Each row is a point on a tangle of strands that fork, close into loops and nearly touch. The rows are in no order.
(in the rows, 100 means zero)
Points whose rows are less than 67.8 apart are linked; no others are. Some points are linked to none.
j_510: [97,114,103,119,110,97,82,108,78,116,89,95,89,142,126,61,113,111,81,94,67]
j_817: [70,81,61,114,108,108,87,106,98,120,156,95,86,100,94,85,123,71,87,92,69]
j_192: [106,113,90,116,102,110,126,105,136,81,121,116,108,88,98,144,98,69,117,96,115]
j_388: [104,75,99,101,126,93,124,97,98,96,84,95,73,97,110,117,81,57,135,98,65]
j_26: [98,82,102,63,102,98,64,81,112,123,77,113,94,80,128,72,117,96,99,98,117]
j_930: [109,92,104,77,89,112,74,92,108,76,120,107,106,85,49,115,106,130,103,108,154]
j_603: [112,77,123,91,90,113,117,103,93,117,65,83,94,90,138,87,100,100,98,120,81]
j_828: [86,116,47,104,121,68,112,82,88,82,140,111,97,113,42,140,69,108,124,75,117]
j_703: [72,103,84,68,90,94,50,81,101,131,115,104,104,108,117,61,144,109,67,96,120]
j_146: [90,94,97,116,123,99,108,111,77,103,76,79,71,120,128,93,89,68,124,97,21]
j_170: [120,119,95,93,105,96,106,96,123,68,99,127,100,92,98,122,93,106,117,81,157]
j_632: [88,119,83,129,137,88,80,108,41,61,125,116,90,140,83,78,82,109,89,80,44]
j_435: [92,107,77,98,128,66,67,82,81,102,94,105,75,140,94,78,80,105,111,48,89]
j_205: [87,149,92,148,72,102,122,144,95,107,129,85,132,117,101,91,110,102,62,100,71]
j_117: [93,67,104,52,75,102,46,47,104,132,64,111,97,95,136,63,126,103,93,108,117]
j_816: [99,112,101,102,107,124,79,125,81,64,149,124,103,121,92,80,125,116,75,113,110]
j_957: [91,112,100,130,102,123,87,134,93,108,140,138,101,123,125,67,114,81,88,104,70]
j_274: [82,89,73,120,120,110,73,113,83,85,166,113,89,120,97,78,113,74,79,93,57]
j_965: [99,67,133,79,108,118,93,97,92,106,91,67,92,89,86,102,91,109,104,140,68]
j_840: [109,95,110,101,81,106,133,110,121,116,78,72,112,74,117,126,99,90,118,116,94]
j_701: [98,130,106,99,76,92,69,94,80,132,66,72,107,125,104,54,112,149,65,94,93]
j_662: [87,112,78,110,107,95,113,106,73,77,132,84,114,109,57,121,98,120,94,94,93]
j_221: [126,108,125,108,94,112,102,126,120,61,109,165,115,106,115,88,106,92,89,103,158]
j_960: [88,98,113,119,90,126,83,137,99,110,147,118,105,101,118,84,126,87,77,125,88]
j_392: [106,103,113,129,116,98,137,121,76,96,68,79,92,113,130,113,81,75,132,116,33]
j_237: [110,107,90,103,115,66,114,78,103,99,64,85,88,98,88,123,68,114,125,61,116]
j_966: [86,87,75,91,119,63,84,62,101,128,58,95,52,119,103,79,66,86,131,55,76]
j_595: [87,66,107,99,85,133,81,116,108,118,143,109,104,82,101,95,127,86,90,128,102]
j_326: [111,159,95,137,90,72,130,109,98,84,53,68,127,123,97,118,80,130,97,84,81]
j_751: [111,67,142,72,135,108,80,80,81,115,49,135,80,94,148,73,100,70,121,97,88]
j_594: [113,130,107,134,101,108,147,117,117,60,136,138,110,99,102,131,102,59,117,104,124]
j_894: [98,100,119,101,107,103,91,113,89,112,76,72,97,108,129,81,97,100,93,106,63]
j_954: [86,90,95,71,88,100,61,83,102,140,97,69,97,105,112,74,126,117,77,116,96]
j_343: [108,70,124,98,136,111,101,105,98,103,68,133,88,98,144,83,103,75,118,109,86]
j_929: [102,99,99,97,102,98,123,95,109,109,77,58,107,80,87,127,91,114,115,108,90]
j_104: [93,67,129,52,92,114,84,76,87,123,82,82,94,89,97,82,104,115,93,133,87]
j_856: [79,77,99,109,107,131,105,110,90,112,148,71,89,81,90,113,109,64,106,121,35]
j_436: [86,118,76,114,93,94,98,106,99,103,128,67,107,104,68,108,119,104,80,92,72]
j_433: [106,91,132,105,88,124,126,111,123,93,88,99,123,74,91,131,91,93,102,122,115]
j_92: [95,64,147,92,46,145,99,131,107,143,129,92,125,71,118,98,102,106,88,161,79]
j_262: [113,106,90,106,113,78,107,96,100,88,76,101,103,113,96,90,83,107,113,82,114]
j_951: [119,119,100,104,120,105,111,115,111,41,123,171,97,115,104,96,97,94,100,88,146]
j_64: [82,104,78,125,132,94,89,113,61,63,153,103,89,121,76,92,101,102,86,95,48]
j_531: [98,61,99,71,114,88,82,57,89,133,72,76,76,94,99,91,88,105,124,95,89]
j_377: [122,130,120,124,101,83,124,124,91,77,58,84,116,129,102,101,77,125,107,99,94]
j_694: [104,152,85,133,79,89,143,115,104,114,77,57,113,104,92,121,99,117,88,84,89]
j_497: [97,85,92,72,124,89,62,74,93,93,116,103,84,104,62,90,98,127,105,86,121]
j_542: [102,110,75,107,126,87,100,95,99,53,138,123,93,116,51,127,86,110,117,77,120]
j_350: [109,96,139,128,118,112,144,117,78,87,67,92,108,98,115,134,62,79,144,126,43]
j_773: [86,146,59,140,90,90,107,123,75,101,124,95,85,138,110,73,111,117,57,68,62]
j_588: [89,132,69,145,115,87,91,113,62,86,113,114,91,145,105,71,97,106,75,77,55]
j_818: [93,74,90,72,114,89,75,78,127,91,122,127,85,84,58,118,98,105,118,82,163]
j_108: [104,112,111,109,96,110,78,126,88,113,101,125,99,127,145,62,119,90,75,100,78]
j_40: [105,98,91,114,89,116,146,89,138,81,127,111,106,74,75,170,101,52,128,98,132]
j_349: [103,82,85,86,101,86,122,77,135,112,79,96,97,73,98,143,96,87,128,85,143]
j_441: [120,118,106,101,107,95,132,88,106,50,101,126,114,113,72,138,84,100,128,90,135]
j_661: [125,112,114,121,126,84,116,116,88,74,64,117,98,135,114,89,83,111,125,86,99]
j_755: [84,130,48,100,82,65,98,85,97,108,133,70,101,101,37,121,96,134,90,72,107]
j_753: [117,145,119,111,70,121,147,107,131,69,106,81,142,102,73,145,96,105,98,116,134]
j_830: [88,129,58,105,98,89,102,97,99,69,149,87,105,107,32,119,102,114,88,75,108]
j_758: [83,161,61,151,82,86,130,130,75,81,131,86,117,129,99,90,111,120,57,81,67]
j_967: [117,81,136,88,121,93,86,83,86,90,32,130,82,118,144,65,99,93,118,83,102]
j_267: [96,91,70,98,120,84,88,83,118,71,139,144,84,100,71,123,88,88,118,75,143]
j_209: [88,49,114,43,96,100,84,63,93,131,60,84,81,76,118,83,95,110,110,108,97]
j_851: [118,94,117,86,112,105,85,101,97,84,106,92,105,91,72,113,96,127,101,112,116]
j_498: [124,92,145,87,118,92,81,85,77,108,51,84,103,113,101,78,90,132,101,112,98]
j_87: [106,117,103,118,81,112,96,128,124,74,136,152,118,111,126,81,128,90,69,106,156]
j_982: [109,46,137,66,69,137,119,81,112,111,67,119,98,43,130,102,90,97,111,141,120]
j_909: [96,89,90,99,119,87,108,81,88,126,80,82,63,108,129,93,90,74,126,87,60]
j_598: [106,113,115,112,101,103,133,113,98,81,94,67,116,91,71,156,85,109,117,125,91]
j_765: [83,125,52,97,79,76,113,80,102,124,96,44,98,94,58,121,90,129,101,68,120]
j_685: [106,44,115,77,82,113,109,77,118,103,46,138,95,45,148,109,96,82,115,125,142]
j_684: [121,63,127,96,102,108,119,100,94,105,44,122,82,76,153,93,86,65,117,97,95]
j_344: [111,141,112,139,51,111,145,124,133,98,110,101,143,91,103,130,103,77,80,118,127]
j_999: [88,130,114,137,65,122,120,151,105,112,136,97,139,97,114,95,103,92,72,122,95]
j_683: [105,95,77,97,106,75,115,78,133,84,84,124,93,75,104,119,101,85,117,77,146]
j_976: [117,116,105,113,111,92,131,99,101,56,88,85,122,109,74,134,89,103,108,109,108]
j_400: [86,147,86,127,74,93,123,121,130,104,133,97,124,101,111,107,115,89,81,81,115]
j_389: [115,131,89,128,120,98,130,116,110,49,124,154,96,107,104,120,92,67,115,77,134]
j_481: [95,93,91,88,143,76,67,80,67,90,104,106,82,120,71,85,91,109,101,85,89]
j_641: [97,82,109,97,115,120,76,115,100,102,120,144,92,107,127,80,117,62,98,108,103]
j_832: [96,104,83,79,95,106,96,84,125,69,130,95,104,85,39,143,90,118,110,88,153]
j_179: [80,109,57,105,123,71,75,73,86,118,118,86,82,126,77,77,92,91,99,51,79]
j_259: [98,75,105,91,142,89,84,85,74,90,73,90,83,115,89,96,82,95,116,99,69]
j_85: [93,85,125,101,67,129,107,146,93,137,134,83,120,90,109,101,110,99,82,148,55]
j_226: [103,80,114,68,53,96,63,66,102,129,59,133,117,86,146,60,126,106,80,118,132]
j_653: [77,128,56,112,110,79,96,92,86,123,135,68,92,103,76,89,109,101,82,73,75]
j_781: [118,86,138,82,116,100,75,98,89,104,70,120,93,115,126,69,97,115,102,103,112]
j_141: [126,120,123,96,100,93,80,104,77,111,60,81,113,122,87,74,101,151,74,102,110]
j_31: [117,118,121,124,67,117,128,148,128,100,115,113,135,92,120,101,101,88,88,110,112]
j_380: [100,93,117,104,124,117,78,118,77,81,133,108,101,121,86,70,120,100,82,105,76]
j_538: [90,105,119,125,85,117,115,125,83,116,125,78,114,92,101,102,102,100,83,121,52]
j_437: [94,78,96,73,60,105,53,79,120,120,90,128,113,84,125,69,134,117,71,115,152]
j_601: [93,104,74,89,122,65,102,76,118,121,74,89,66,110,100,109,72,100,130,66,104]
j_562: [96,115,91,93,68,96,98,96,114,132,96,44,113,86,82,111,111,129,73,106,99]
j_490: [110,84,122,104,122,96,106,106,78,85,90,74,88,103,81,108,84,108,110,121,69]
j_585: [95,118,68,82,88,73,102,80,119,142,87,39,96,84,80,126,102,119,90,88,99]
j_6: [98,77,127,88,70,144,69,106,112,120,122,118,110,92,126,77,126,98,74,143,106]
j_566: [88,105,89,96,70,99,107,110,103,134,104,46,101,83,95,98,114,100,90,116,70]
j_506: [91,119,35,94,118,69,94,76,79,81,146,120,92,120,40,110,81,128,95,61,121]
j_978: [106,93,97,106,120,108,124,92,125,88,93,98,92,97,89,130,91,72,135,95,99]
j_920: [106,122,95,105,81,129,90,129,112,59,156,150,118,106,93,84,119,113,77,116,136]
j_907: [67,84,80,98,103,111,99,99,114,131,145,71,89,78,105,111,116,72,103,108,68]
j_812: [116,71,118,84,92,98,119,90,114,105,26,131,87,59,158,100,84,84,120,104,131]
j_845: [78,77,121,64,82,117,78,94,84,145,80,57,93,95,118,73,118,117,90,129,66]
j_680: [98,93,85,100,124,107,84,107,101,87,124,118,83,105,109,86,107,79,101,86,101]
j_617: [117,100,94,85,113,84,121,78,118,94,59,74,102,81,84,140,77,107,127,92,122]
j_413: [108,72,105,82,115,91,134,70,114,107,32,118,74,58,132,120,83,85,125,84,121]
j_983: [99,82,83,61,104,99,54,85,118,96,135,122,93,98,64,95,106,126,101,93,151]
j_99: [114,110,115,92,71,105,131,105,130,89,88,87,131,79,83,138,97,105,105,117,147]
j_656: [90,80,125,93,50,125,81,110,103,138,122,87,119,76,112,81,121,117,73,147,98]
j_196: [82,95,109,121,115,109,104,119,77,97,127,81,107,96,76,119,97,85,98,122,42]
j_520: [112,116,116,101,70,97,111,109,110,121,52,60,115,93,121,86,106,128,75,107,96]
j_964: [111,64,131,87,76,117,126,96,99,121,62,99,96,57,134,106,96,84,118,139,92]
j_682: [117,84,129,115,113,111,93,113,107,83,95,159,99,99,130,89,101,74,114,101,109]
j_409: [91,94,99,68,107,89,53,73,97,120,99,118,96,118,116,66,119,103,92,82,126]
j_708: [117,94,100,53,102,86,77,72,116,104,68,96,101,94,85,89,96,128,104,81,161]

A tip is a point with one link. Name the tips that can be reached along the links from each point below, in the order of the rows.
j_817 -> j_701, j_344, j_680, j_413
j_951 -> j_350, j_40, j_380
j_976 -> j_966, j_694, j_753

How many points has the smallest loop of links through each point below? Write none if it is on no loop.
j_349 -> 8
j_6 -> none
j_226 -> none

Name the points in between on the shortest way along the links from the first point to the second, in order.
j_259, j_437 -> j_490 j_965 j_104 j_845 j_954 j_703 j_409 j_26 j_117 j_226
j_562, j_490 -> j_585 j_765 j_755 j_830 j_662 j_436 j_653 j_179 j_435 j_481 j_259
j_64, j_967 -> j_274 j_817 j_907 j_856 j_196 j_538 j_85 j_92 j_656 j_6 j_595 j_960 j_957 j_108 j_510 j_894 j_603 j_964 j_982 j_685 j_812 j_684 j_343 j_751
j_965, j_828 -> j_490 j_259 j_481 j_497 j_983 j_818 j_267 j_542
